Each row is a point on a tangle of strands that fork, close into loops and nearly touch. The rows are in no order.
In the rows, zero is written as 128.
Points whose rows are less than 160 apart are linked; no others are. Some points are linked to none.
vagu: [133  95  82 135 135 156 118 157 121 174 161 107 124 128  91 115 115 173
 152 132 129 159 104 112 200 158 153  64 171 101 216 165 171 149 189 141
 116 159 160 142 117  92 134 145  79  48 159  96 156 145 109  87  92]
zolo: [126  79 130 121 138  93 141 123 100 101 138 137 119 150  99 129 151 182
 109 108 153 134 125  49  79 162 143 137  92 103  66  90 125 161 151  79
 127 113 115  87  85 166 107 168 113 191 116 122 127 133 143 112 176]
vopur: [144 104 165 132 160  42 113  94 149  99 118 134 146 112 143 133 171 113
 127 106 127 113 150 147 105 115 151 157 116 127 105 135 134  90 105  86
 116 134 162 102 108 106 123 160 175 192 133 107 136 101 146 129 160]
sok: [ 88 137 154 109 185 144 176  94  94 110 132 111 194 114 147 135 161 138
  84 153 116 166 116  95 163 106 117 145 132 144  88 130 139 129  79 144
 100 115 124 126 113 104 107 143 182 126 159 138 149  84 125 108 104]
vef: [164  99  92 135 145 103 114 124 166 171 144 128 132 134 117  90 145 156
 198 122 112 137 145 127 172 131 141  79 159  90 194 155 158 115 184 146
 115 152 201 119 135  91 130 154 109 122 139  84 164 132 103  87 134]
piv: [109 171 154 146 167 151  84 128 120 141 161 102 193 150 153 127 152 143
 113 124 135 169 106 140 128 122 130 120 104 180  78 112 142 157  96 184
 148 118 140 148  93  98 111 191 137  91 146 155 139 132 123  68 142]
vegez: [186 106 110 148 106  86 109 138 198 126 120 140  97 113 133  92 133  98
 178 110 115 126 161 163 139 129 151 120 130  97 171 169  97  96 159 126
 136 138 196 110 156 123 152 104 117 182 132  80 101 136 114 145 156]
fep: [145 129  96 115  61 146 163 196 151 146 132 154 112 186 150 150 127  51
 122 130 159 102 129 146 124  99 128 146 195 117 194 129 133 113  83  75
 138 154  87 154 121  98 129  29 156  71 145 120  97 130 127 174 154]
zifir: [160 133  94 157  94 157  74 148 137 163 164  83 104 160  90 147 104 176
 187 142 134 147  77 164 154 125 135  82 128 118 168 137 166 150 162 159
 121 159 140 140 105  91 130 130 101  28 130 161 146 181 131 122 151]
nide: [138 115 121  85 114 144 136  82 165 151  89 119 135  74 126 129 134  96
 174 168 108 118 163 161 170 114 132 129 137 138 187 170 103  52 140 128
 113 135 135 118 165  93 185 103 151 141 152 123 101 114 137 182 100]
pizip: [135 190  86 167 111 133 103 175 142 145 140 130 125 148 156  88 126  63
  83 118  94 116  79 175 143 116 116 145 148 134 116 123 128 142 118 140
 146 147 133 158 118 115 129  91 127 129 139 117 122 114 114 110 117]
roga: [133  55 105  89 104 124 204 122 145 127 113 163 118 133 132 145 145 136
 162 136 154  99 181  78 132 130 118 113 159  94 193 144 151  87 124  83
 106 156 122 111 150 124 142  88 164 117 125 100  79 118 122 171 117]
dusez: [173 184 102 131  62 182  78 162 160 147 119  94 106 135 127 106 104 121
 155 133 126 115 107 201 146 105 126 133 108 113 135 126 113 120 157 169
 160 131 135 135 162 130 162 111  75  74 100 154 125 185 128 165 126]
Namir: [200 115 140 123  76 101  92 132 171 136 117  93 120 159  92 161 139 107
 209 126 142  78 141 163 106 102 149 142 124 127 157 167 124  95 141  99
 129 167 143 113  91 105 135  92 145 118 128 151 111 155 126 168 150]
lis: [163 112  88 141 117 155 107 159 139 172 162  98 106 155 100 132 124 157
 180 148 132 137 106 115 160 127 157  79 156 108 209 167 164 147 174 133
 121 158 148 131 106  85 122 127  84  29 141 115 144 153 111 122 129]
Dovod: [174 120  81 133  83 184 103 146 140 143 137 101  91 127 112 117 113 211
 193 129 143 151 133 124 151 133 119  73 116  99 146 124 145 136 198 174
 159 113 152 126 167 143 159 141  51  64  89 149 119 199 122 142 129]
nisa: [138 145  71 126 105 210 120 137 120 139 123 120  92 106 110 121  79 181
 149 144 146 121 114 141 162 148 112  91 113 105 143 110 116 122 183 166
 136 105 111 137 188 157 168 107  54  66  85 171  95 193 154 167 107]
gafe: [ 79  72  96 177 163 100  98  96 124 143 141 146 187 110 109  66  99 205
 162  98 148 206 140 107 179 196 111  75 136 131 126  85 138 142 145 165
 116 130 176 146 155 114 149 203 114 156 166 128 163 138 144  31 120]
gakis: [ 89 115 153 123 151 187 129 184  85 146 177 125 141 174 149 143 129 139
  81 155 127 156  71  57 117 145 147 118 173 147 149 123 101 206 105 121
 157 114 100 151  93 139  84  90 103  85 179 110 128  93 128 105 125]
vubu: [126 142 127 112  84 151 167 143  92 100 120 144 102 152 111 190 104 117
  88 141 131  98 101 119  89 110  96 157 117 150 117 103 127 120 107  74
 121 144  57 150 111 173 112  69 141  83  93 177  93 165 129 176 121]
kedag: [196 176 115 115  48 160  75 186 175 151 115  94 101 146 121 121 131  83
 160 120 112 115 127 188 128 100 149 133 117 100 165 157  95 121 171 156
 178 115 136 110 154 137 160  91  72 102  97 122 120 159 110 178 126]
razer: [ 93 191 129 135 147 147 155 118 101 137 117 144 125  75 166 109 123  68
  66 137  86 109 116 175 143 115  94 159 143 144 112 136 132 138  90 149
 135 122  99 160 153 137 115 113 163 138 122 123 142  86 111 127  79]
revof: [185 132 121  87  33 149 121 167 149 139  88 140  94  96 117 145 111  85
 157 122 149  82 157 193 102 106 150 148  98  97 191 143  83  82 139 101
 156 127  71 110 164 156 163  57 110 125 101 142  69 176 114 231  91]
Vege: [125 149 153 114 121 144 109 179 110 145 169 130 110 167 141 134 141 158
 119  96 139 143 124 101  75 141 145 108 104 138  87 108 135 215 150 170
 180  96 120 103  86 177  77 164  64 137 102  99 142 132 130  88 148]
tok: [132 207 106 176 126 148  89 132 138 147 133 114 145 125 158  99 114  88
 103 122 106 122  91 197 147 116  99 153 119 146  96 107 130 133 106 174
 146 149 139 161 136 103 131 130 150 125 133 144 130 130 124  96 115]
gutak: [133 128 182 108 116  77  84 106 135 114  75 134 102  77 123 151 109 119
 161 111 139 140 212 162  84  97 145 138  79 139 127 156  93 113 121 166
 138  85 165  85 149 147 156 180  83 196 102 102 163 131 147 152 168]
duz: [ 92  73 115 173 197  82 110  83 119 127 172 114 215 130  99  81 129 217
 126 109 149 191 124 111 165 205 117 103 162 119 117  83 145 147 135 128
  92 126 147 131 109  86 126 210 155 160 185 132 172 123 139  33 125]
vukek: [ 85  98 121 121 166 149 147  75 102  86 117  97 158 115  84 128 110 208
 113 158 155 163 133  77 148 153 124 120 101 136  91 112 142 122 132 154
  81 105 123 127 141 122 147 177 146 105 143 203 122 147 153 122 128]
bur: [ 97  64 103 120 159 132 206 119 133 126 109 175 131 105 152 101 119 146
 110 133 112 138 145  40 163 163 122 114 179  99 157 127 109 108 138  96
 112 125 145 133 165 151 132  91 128 172 149  73 123  80 129 126 105]
Datu: [117 122 127 141 125 137 136 182 105 135 153 148 118 201 139 144 137 103
  80 129 125 125  86  76  97 136 137 146 169 142 122 111 129 188 109  96
 144 145 101 135  75 153  76  74 120 120 139 111 126  95 125 115 139]
fid: [162 118 113 157 128  72 125 154 146 118 144 145 134 191 144 140 159  92
 119 100 133 108 111 122 101 128 142 150 157 128 121 136 149 140 105  64
 121 169 155 137  83 119  95  99 156 153 138 108 108 111 120 127 159]
bot: [129 103 100 137  78 108 178 157 121  92 100 189  47 107 135 133  82 107
  81 108 130  81 150 110  89 135 114 136 122  99 134 112 120 120 122  65
 133 150  86 131 160 196 125  62 118 163  95 111  73 134 109 170  98]
Depep: [ 90 161 104 163 125 171 118  95 103 114 111 113 131 114 112 123  96 175
 114 145 144 134  99 143 135 153  87 111  93 155  74  95 130 112 134 169
 124 131 115 165 155 131 149 156 128  81 121 198 113 171 140 112 118]
moput: [ 77 141 174  87 168 197 154 153  81 139 171 124 156 143 153 134 136 145
  79 133 124 167  98  58 148 141 144  96 141 164 127 142 122 186 127 167
 166  82 104 135 118 146  93 132  91  96 147 101 138  88 130 104  98]
zeze: [161  91 129 170 164  46 121 120 140 110 142 145 156 169 150 129 186 113
 121 100 130 104 119 120 102 135 138 154 147 110  96 120 160 104 100  61
 117 156 154 123  82  99 103 141 178 192 143 105 130 109 127 104 160]
toka: [153 121 154 106 109 111  71  97 159 135  80 104 135 109 127 148 140 148
 196 114 145 146 192 148 110  99 158 120  86 137 121 154  95  88 148 185
 143 105 187  81 135 104 156 181  95 176 120 122 161 137 149 132 178]
buz: [ 75 137 128 161 134 188 103 133  89 123 139  96 160 137 128 124 110 180
 114 119 152 149 102 117 143 172 109  97 114 160  79  88 121 155 132 185
 153 118 129 156 146 136 142 163  99  95 146 165 115 160 127  91 115]
miza: [151 149 119 114 118 143 113 119 152 133 119 122 114 145 141 118 137 120
 152 129 113 115 126 140 139 118 141 128 122 130 133 142 125 120 142 142
 128 145 147 134 129 120 139 117 128 113 123 123 109 131 120 149 127]
Fub: [146 193 173 112  88 128  82 138 142 147 106 100  89 108 130 143 110  51
 145 110 119  89 141 221  85  98 121 142  95 140 133 154 105 135 123 161
 158 115 112 129 151 143 117 105  90 133  93 124 156 132 114 184  85]
velo: [126 123 116 173 141  82 115  80 144 105  94 157 123 100 130 102  97 133
 139 133 114 142 134 165 139 143 113 155  98 118  93 107 109  88 117 152
 105 135 165 153 170 125 155 170 152 182 113 132 127 140 140 112 149]
vosuz: [110  79 144  98 141 109 193  99 135 105  96 159 144  79 177 148 158 100
 120 137 112 122 170 113 159 104 124 140 143 126 156 166 121  75  95  87
 114 135 132 117 169 130 140 109 180 160 145  87 115  84 121 163 110]
nutor: [ 95 144 193  97 199  84 151  99 120 140 153 142 153  81 153 112 149 118
 108 106 121 153 167 123 100 103 135 137 117 141  87 124 136 166  89 168
 118  58 117  92 127 148  86 181 141 179 118 100 188  85 142  97 119]
bavot: [177 108  95 164  97  71 133 172 182 115 123 174  99 125 153  99 131  66
 127  95 123 103 160 132 127 130 152 113 147  86 176 160 112 104 123  82
 131 150 174 123 149 137 131  65 138 170 134  78  85 111  98 140 144]
Debe: [180 118  94 128  61 117 124 149 162 146 121 126 110 148  84 139 117 101
 192 132 141  77 132 171 133 119 139 130 145 110 189 142 143  95 136  87
 112 181 108 128 109 111 152  63 151  90 118 158  91 179 132 174 135]
poro: [150 104 104  95  60 159 160 183 161 171 131 138 107 157 122 149 136  65
 165 153 166 100 153 139 147 114 141 110 193  93 242 150 145  91 136  86
 130 145  89 119 138  81 155  41 142  48 143 106  87 156 115 179 139]
Zedef: [125  96 158 124 183  75 145 135 141 176 169 164 177 123 146  95 163 174
 107  76 151 193 166  82 114 149 157 106 123 106 111  96  83 158 134 139
 150  61 138  79 103 121 100 221  98 228 133  66 168  87 174  44 174]
Poz: [129 134 187  86 130  90 138 123 138 126 120 115 143 123 160 148 184  50
 138 116 109 119 154 124 128  82 151 135 142 164 153 179 141 107  94 104
 142 129 136 103 118 113 106 109 158 148 150  82 142  68 110 158 113]
pepo: [136 118 121  85 133 169 121  98 146 170 132  86 135 109 108 131 146 139
 199 182 125 137 130 135 193 116 144  89 138 126 216 184 153  83 170 145
 107 144 149 122 138  64 165 139 120  42 160 139 135 135 133 139  97]
suzot: [171 119 135 104 115 124 133 140 161 135 126 128 103 158 146 134 172 131
 169 109 131 104 151 101 115 113 165 121 127 112 153 160 123 123 170 124
 147 127 162  91 111 118 110 127 109 121 122  89 117 122 101 141 151]
kises: [164 138  95 162  75  74 138 191 173 112 125 164 116 152 149 106 127  38
  97  84 146  88 134 160 118 109 130 136 166 106 150 144 129 100  92  71
 134 177 126 147 131 132 129  55 166 152 143 105  72 118  98 143 124]
Meker: [115 176 190 104 115 101  95  92 127 129 106 112  91  71 121 147  99  65
 142 121 123 102 184 217  87  92 120 134  98 146 129 165 101 129 102 159
 135  98 113 118 159 152 132 131 110 154 107 125 165 109 116 186  80]
muv: [ 64 128 175 106 197 106 161 109  97 121 149 142 171  90 143 112 128 152
  68 125 119 178 153 108 123 140 122 129 118 136  68  97 123 170  92 168
 120  70 103 107 141 164  91 187 131 172 126 117 172  84 150  77  96]
vedim: [ 99 109 102 117 177 153 178 135 132 155 133 160 140 113 155  69 120 129
  97 130  95 157 132  66 197 156 131 100 158 127 148 136 118 117 153 120
 143 106 152 146 163 134 135 113 118 150 174  65 142  75 115  89  89]
fene: [140 186 139  99  95 165 103 127 144 147 112 105 125 121 134 139 132  70
 131 133 108 106 123 189 135 103 132 147 112 152 145 147 104 106 119 148
 143 140 113 135 134 115 146 105 135 116 126 140 122 132 129 167 100]
vad: [136 126 140 104 129 140 157  87  96  81 117 107 132 146  90 181 128 165
 129 157 146 121 114  94 101 109 113 147  90 149  89 117 153 108 123 100
  88 136  95 125  97 134 123 134 158  83 119 205 114 158 141 159 142]
zon: [128  66 127 150 186  72 130  90 115 129 175  97 193 151  80 113 178 208
 115 110 180 159 135  53 115 171 148 121 163  85 121  92 142 159 144  64
  83 125 118  96  61  79 107 194 155 162 165 123 169 124 143  72 147]
zudo: [108 167 143 147 171 150 139 113  99 117 141 113 187 135 151 139 163 102
  77 152  99 148  84 133 139 107 113 152 147 165  98 125 145 132  79 137
 114 144 113 156 104 102  98 126 176 112 151 147 131  86 128 104 119]
zep: [138 128 104 112 125 143 128  90 161 134  98 138 114  98 129 110 104 141
 174 146 121 142 151 148 161 128 128 123 116 122 158 145 101  80 151 154
 117 138 149 135 164 121 176 131 121 126 113 133 107 136 145 147 113]
Doga: [107 159 123 139 127 234 123 126  83 140 148 107 119 127 116 172 106 171
 105 163 152 136  58 129 135 130 115 101 118 155 122 124 118 132 122 152
 129 112  99 157 134 118 146 102 108  28 130 199 108 180 152 166 134]
gagev: [129 114 137  69 134 137 145  67 154 139 104 105 159 102 121 145 151 121
 183 179 127 126 155 131 172 102 139 124 148 135 187 181 135  67 131 128
  90 150 134 113 128  74 163 123 165  99 153 141 126 107 136 155 108]
tol: [168 129 134 111 114 124 121 168 139 141 139 123 105 162 147 128 164 158
 143 102 134 120 133  85  89 129 169 122 111 117 118 135 132 177 173 136
 172 110 149  90  90 146  98 138  84 141  93  85 126 125 117 108 172]
Gar: [160 124 133 102 107 126  74  87 160 138 106  83 137 119 102 140 136 178
 222 140 149 142 178 140 135 100 150 105 110 123 141 149 131  98 174 176
 127 120 186 100 141  90 164 172  96 114 121 155 152 161 142 127 165]
tuz: [118 105 100 177 128 172  90 159  96 138 166 110 119 157  84 111  89 189
 135 141 142 134  63  92 151 187 114  74 176 123 158 112 144 186 163 121
 118 158 135 149 111 124 129 110  97  78 163 145 130 148 120  95 127]
Pek: [ 84  95 161 101 166  84 171  94  87  57  99 135 111 102  98 159 111 162
  78 142 126 135 153  99  63 113 115 170  49 115  52  88 140 131 114 107
  87  82  68 107 133 161 128 196 145 166  95 180 150 152 138 142 163]
vub: [130 144 145 104 110 180 143 121  87  93 117 119 109 155 106 200 110 135
 117 160 143 119  89 122 100  98 115 148  95 170 108 116 127 115 111 105
 113 136  65 131  98 154 113 100 139  57 111 206 101 163 144 169 142]
seko: [ 93 157 102 175 159 132 112  76 116 103 116 112 166 114 109 108 112 158
 119 162 134 152 116 160 147 150  85 130 102 155  70  94 145 109 102 171
 105 152 135 164 146  95 156 173 171 112 128 198 134 148 134  88 130]
tukif: [146 151 165 130 119  78 102 106 127  81  95 119 105 128 106 155 117 108
 131 114 129 102 136 171  80 111 118 159  73 150  80 119 133 118 114 127
 126 131 113 117 125 144 123 162 148 156  93 152 135 137 134 147 147]
zogev: [127 159 183  94 158 105 111 114 127 139 139 108 152 119 156 129 174  78
 121 124  96 132 144 146 131  94 154 144 129 170 120 160 138 124 112 139
 139 109 145 104 117 104 106 144 159 161 141  91 168  68 114 126 127]
Vofo: [ 81 114 156  97 160 165 167 122  80 113 135 136 147 135 143 134 131 159
  80 142 124 145 121  58 124 148 132 129 132 134 103 119 117 161 126 147
 133 108 100 119 135 178 108 136 109 130 133 123 120 101 133 122  94]
ruki: [151 128 146 119 146  91 107 142 159 152 135 160 124 112 170  99 147  93
 148 107  92 145 167 125 146 119 155 112 130 138 141 158 106 122 150 142
 166 100 191 105 153 128 117 159 104 195 132  44 156 100 118 105 152]
Zab: [ 95 126 163  89 129 116 178  98 115 102  89 144 149  67 152 149 144  77
 100 147 105 110 149 155 132  90 108 168 138 133 133 147 128  92  67  98
 117 145  95 131 159 122 134  97 184 144 134 119 108  85 129 160  93]
nog: [137 148  67 107 108 200 147 130 117 159 115 127  98  87 127 118 101 143
 137 149 139 107 106 148 164 127 119 115 121 107 161 121 121  97 161 131
 124 114  87 140 168 137 182  83  81  57  94 183  77 180 143 179  80]
fisa: [120 154 105 161 101 136 137 131  89  85 126 140  88 152  89 165  94 126
  89 144 114  92  80 122  89 150  85 154  98 137  74  74 125 127 133  87
 119 150  67 154 118 178 122 103 145 133 107 188 104 165 112 132 130]
katu: [123 114  88 191  90 148  70 164 101 114 161 102 113 171  55 123  82 197
 149 122 139 133  71 116 125 192  93  84 141 129 112  84 150 190 171 130
 129 146 139 155 115 145 138 130  89 114 152 174 128 193 109  80 153]
mif: [131 161  88 162 104 164 126 114 111 123 119 129 110 139 106 137  90 142
 105 147 129  96  83 157 118 140  96 137 102 140  88  94 130 116 138 134
 123 147  92 175 130 141 145 113 138 100 100 186 105 174 126 132 124]
Pezot: [ 63 107 147 111 173 162 172 103  76  81 110 132 155 110 103 129 111 212
  70 149 141 157 129  52 130 168 122 130 108 120  82 103 115 141 126 143
  98  92  96 120 153 159 132 171 125 140 139 162 128 108 152 120 107]
Zizer: [127 117 144 113 169 105 139 143 146 153 144 156 146 131 159  94 146 163
 127  95 128 167 159  94 133 139 162 106 112 128 112 122 103 149 153 158
 162  80 166 102 129 139 106 196  91 190 129  56 152 106 135  73 154]
nedin: [150 116 114  94 136 146  96  87 146 154 128  79 150 113 100 119 134 181
 203 151 149 149 156 133 172 119 139  82 127 128 183 162 166 104 172 175
 101 139 158 114 136  78 155 172 120  66 129 145 142 161 136 113 122]
Surel: [101 129 214 111 156  56  94  89 123 108  99 129 107  62 127 149 110 100
 144 102 141 131 201 166  79  91 129 158  76 133 101 144 113 142  91 156
 107  66 136  94 138 147 129 190 122 194 109 116 193 113 150 144 154]
vor: [132 179 155 137 130 105 114 173 123 143 156 135  88 155 154 121 127  65
  98  91 112 101 106 158  70 117 120 155 134 141 104 130 154 197 105 140
 151 109 108 133  96 165  63 100 111 134  95  97 156 105 103 128 108]
gemet: [ 69 128  93 165 125 162 155 135  77  98 104 144 130 127 109 116 108 138
  62 159 108 100  80  92 119 179  66 148 167 119  91  83 116 146 115  88
 119 155  91 147 149 172 128  88 149 157 144 165  93 112 115 114  97]
Dur: [121 193 123 176 143 176  84 135 119 142 153  97 162 149 151 128 124 124
 113 132 125 150  76 174 146 123 111 131 114 183  93 113 136 138  97 186
 148 142 134 173 117  90 129 145 137  66 138 178 129 146 129  96 137]
vep: [160 157 139 136 143 154  96 167 153 166 163  91 140 191 158 125 158  90
 155 135 107 146  75 148 146  96 154 136 145 149 148 156 132 140 129 133
 154 138 161 150  79  73 108 120 129  76 162 114 141 107 110 113 164]
Koze: [129  72 101 162 185  81 114  90 123 141 167 123 177 145 100  94 143 195
 140 116 147 160 129  97 153 174 141 110 157  90 147 110 164 140 148 109
  84 152 166 126  85  80 115 186 148 151 154 107 165 115 135  60 132]
Sef: [179 112  97 137  84 129 102 137 166 131 108 134  86 138 115 115 101 189
 198 123 134 142 163 127 121 132 128 107 105  99 126 123 121 129 190 158
 152 128 179 118 167 155 150 149  68 136  80 124 120 193 131 128 163]
golon: [127 168  74 183 112 139 135 108 132 126 135 127 139 127 103 122 110 122
 116 164 117 106  63 168 148 147  84 137 141 138 107  96 149 114 113 123
 102 180 114 172 105 105 133  93 178  99 119 205 113 157 130 117 117]
rar: [ 97  81 128  88 137 125 215 122 117 114 109 186 109  84 174 116 123 108
  90 132 104 137 166  81 154 128 122 133 163 111 154 143 114 101 110  97
 122 113 124 125 178 158 132  92 147 167 127  59 101  72 128 154  94]
ves: [155 134  85  91  68 180 153 148 146 152  95 145  96  94 125 131 116 107
 150 142 143  84 134 176 143 124 132 138 125  89 186 127  98  86 148 103
 129 126  70 125 153 142 190  54 107  80 100 170  63 188 126 207  94]
Gavaz: [102 144 154 106 127 143 164 161 102 130 146 154  99 154 164 133 143  89
  88 114 108 111 114  87  89 122 126 137 159 139 128 131 150 184 108 114
 147 109  96 126 101 175  73  94 115 122 108  98 133  83 122 146  97]
ravot: [163 147  79 186  79 154  66 157 139 140 175 100 108 171 103 130  99 174
 165 125 133 139  90 150 133 142 118 104 119 130 104  93 150 163 153 160
 142 155 144 152 106 123 129 124  91  77 125 169 134 198 123 107 160]
Nus: [ 79 133 129 144 150 153 148 131  76 106 126 141 123 151 120 117 110 143
  64 142 113 118  91  88 116 159  90 141 146 136  83  87 119 161 111 127
 136 132 109 135 128 184 111 119 128 160 133 135 112 107 124 116 109]
dilez: [ 99 167 149 135 120 174 101 155  92 125 155 121 105 149 137 146 105 146
 103 109 134 143 105 125  90 130 121 110  88 161  72  90 123 193 134 187
 167  95 106 128 119 184 100 162  60  99  86 139 135 162 121 100 124]
nagu: [ 91 103  65 164  96 135 183 130 104 102  93 157 130 119 113 133  99 110
  79 138 121  87 102 113 125 169  74 151 173  96 110  94 128 124  93  61
 100 177  85 153 144 151 149  60 177 165 137 161  78 122 123 131 103]
vebuv: [183 150 129  95  51 149 109 173 166 141  99 108  93 117 126 144 132  68
 148 114 115  98 154 179 111 100 152 125 110 112 195 160  81 105 164 125
 175 116 107  94 161 139 156  65  80 122 106 112  96 153 105 212 105]
tep: [130 120  58 172  96 129 155 113 130 127 118 146 128 114 108 108 108 112
 119 146 116  94 101 144 148 156  92 140 159 101 127  99 146 105 110  84
  83 185 106 158 125 113 151  71 183 121 137 166  92 147 121 130 113]
Voviz: [154 119  82 114  87 155 135 146 156 176 132 122 111 125  97 131 132 101
 187 155 142 102 126 161 164 124 139 110 169  98 224 143 148  96 144 106
 108 174  99 125 116  95 158  64 136  39 137 153 108 169 132 174 118]
zorid: [100 114 136 102 168 141 165  83 119 109 122 110 169 114 141 117 140 174
 109 151 129 153 134  81 161 125 127 131 126 141 120 139 136 100 111 145
 100 119 141 139 133 104 139 152 162 121 149 147 128 103 147 129 112]
fupu: [ 86 105 179 107 151  84 159  97  92  65  90 160  67  83 111 145  78 135
  98 131 136 124 165 124  79 110 115 151  57 117  82 104 122 139 117 130
 102  84  89 117 147 175 131 184 110 161  78 142 148 139 144 161 149]
sipif: [154 127  74 192 106  82 135 165 149 120 138 159 144 186 131 109 137  67
 106 113 134  90 106 149 117 128 114 154 180 126 123 113 151 124  93  62
 106 189 136 163 101 103 119  68 174 143 142 122 100 115 116 120 141]
fadi: [105  61 148 121 184 113 158 106 109 113 142 118 169 152 109 127 157 200
  97 118 159 156 131  38 104 166 143 132 146 100  98  99 118 163 136  87
 113 113 110  90  90 124 105 170 140 179 150 119 142 108 146  80 142]
nem: [184  87 111 140 111  97 119 135 173 120 108 160  84 127 121 114 112 151
 174 106 125 125 170 124 116 143 140 122 107  86 140 144  97 107 160 130
 132 123 199 111 152 150 140 138 103 186  91  95 106 158 124 143 177]
Sem: [ 89 161 106 158 118 194  97 162  95 132 140 124 116 143 144 105  92 155
  91 109 123 135  84 118 133 164 102 110 114 143  82  90 114 172 145 178
 169 113 127 157 165 173 128 134  66 121 124 134 120 144 118  93 103]
sanuf: [161 108 169 114 142  60  98  89 160 113 110  88 164 133 120 156 186 113
 159 118 143 102 166 139 107 110 157 147 117 129 132 164 135  72 109  98
 122 150 171  88  81  76 134 146 180 178 155 121 143 103 145 149 166]
Zafo: [114 130 152 140 138  83 137  87 138 101  89 153 128  65 139 129 106  93
 105 132 106 121 148 180 133 116 111 171 105 135 122 144 100  84  89 119
 101 132 138 147 168 129 145 135 171 183 117 114 119 107 137 149 114]
renu: [106  87 111 163 151 157  94 156 100 161 176 101 148 147  80 120 115 198
 139 115 149 161  91  92 175 180 145  65 178 127 190 140 152 190 162 139
 112 144 148 152 106  99 121 156  81  71 180  98 159 133 105  60 114]
difim: [153 162 188 118 134  81 115 148 134 137 148 142  88 134 157 135 160  73
 138  79 129  86 140 149  65 103 148 144 124 139 109 145 151 183 111 119
 143 102 120 104  92 162  67 117 124 164  90  85 157 102 106 131 133]
lifu: [151 126 118 111  80 139 149 200 141 141 136 137 101 186 159 141 152  53
 119 127 122 114 120 109 123  98 145 140 172 125 180 145 132 134 126  84
 147 140 114 132 106 121 110  65 120  89 129  96 109 119 114 164 150]
dis: [ 67 114 127 112 188 160 173 115 104 142 130 147 169  93 150  81 118 161
  77 135 107 175 126  67 193 168 120 110 153 146 121 118  98 135 126 139
 141  92 135 151 169 156 131 144 130 162 163  86 150  69 133  78  83]
Lilop: [109 131 185 120 184  56 130 107 129 123 127 167 128  70 168 110 128 108
 124 108 113 154 178 145 114 105 137 152 114 131 113 129 116 134  87 147
 122  78 158  98 139 149 119 184 131 206 119  80 185  94 155 110 149]
kek: [116 119 162 109 133  88 142 124 103  97 120 152  79 119 119 142 119 155
 111 110 147 125 152  92  66 124 138 148  75 119  72 102 121 162 144 127
 126  87 107 100 111 184 111 171  94 177  73 114 138 135 141 122 156]
mopu: [ 49 138 153 144 192 134 158 111  92 118 133 162 167  86 148  92 105 142
  56 134 104 163 125 110 149 154 104 138 136 139  85  86 107 145 104 170
 132  91 127 148 174 170 110 170 130 180 131 108 161  71 141  69  91]
rur: [134 134 191 119 122  64 134 131 126 101 135 150  81 107 153 160 135  74
 130  75 146  69 146 136  51 100 126 156 115 129 109 148 153 163  91  74
 136 124 100 108 108 172  72 100 144 156  89  99 142 107 106 169 120]
namim: [132 134 153 119 187  89 114 120 151 156 147 142 162 123 181 101 167  89
 113 121  89 144 135 131 169 106 149 132 136 150 124 145 128 119 123 132
 143 115 162 122 132 117 112 156 150 182 153  55 161  79 123  89 124]
gam: [112  90 146  88 138 104 183  82 101  49  87 118 129 113  84 186 120 163
 113 160 134 120 143  99 100  97 111 167  62 126  62 105 154  95 108  84
  81 115  68 115 122 142 135 165 181 127 118 212 125 146 152 170 154]
zaf: [189  99 150 125  98  66  80 104 175 118  97  95 127 129 100 174 155 113
 192 102 146  85 173 160  92 120 169 138  99 128 133 172 110  72 134  94
 138 145 169  91  87  87 144 132 146 177 121 131 119 127 135 164 174]
Pime: [106 145 115 178 154  89 112  78 115  89 107 143 151 115 124 113 117 129
 100 152 119 146 121 170 122 138  94 160  94 135  51  86 123  93  96 155
 103 141 134 161 150 114 134 183 175 160 118 173 146 137 139  97 141]
lunon: [109 136 175  56 131 151 165 111 114 128 103 117 153 103 153 172 167  63
 124 150 108 123 144 138 146  67 129 150 142 170 153 176 137  98  89 109
 134 127 101 108 136 101 123  94 173 100 151 111 124  82 133 176  93]
Denu: [147 156 152 143 154 141  83 152 134 159 176  95 172 184 159 124 157 126
 137 124 121 163  90 126 129 116 153 124 130 163 109 131 136 160 122 161
 156 121 162 148  72  87 103 150 133  92 150 110 151 118 118  70 161]
Mipup: [158 167 101 148 106 131 114 184 161 152 155 125 118 184 153 110 140  51
 121 130 108 129  85 148 144  99 144 141 174 120 153 145 129 127 125 106
 147 152 136 153  87  84 119  71 135  83 154 110 123 105 117 121 153]

How many points has the smallest loop of links through each point below? Write - if it is on no loop.
katu => 7
Pezot => -
pizip => 7
bavot => -

A piece is two or more points that can be reached from each other along the links. Count, over all rows, the pieces, the separate loops (a circle has one, a figure eight two, a Y none), the forks (points with three links) and the tips (points with one).
pieces => 3
loops => 3
forks => 6
tips => 6
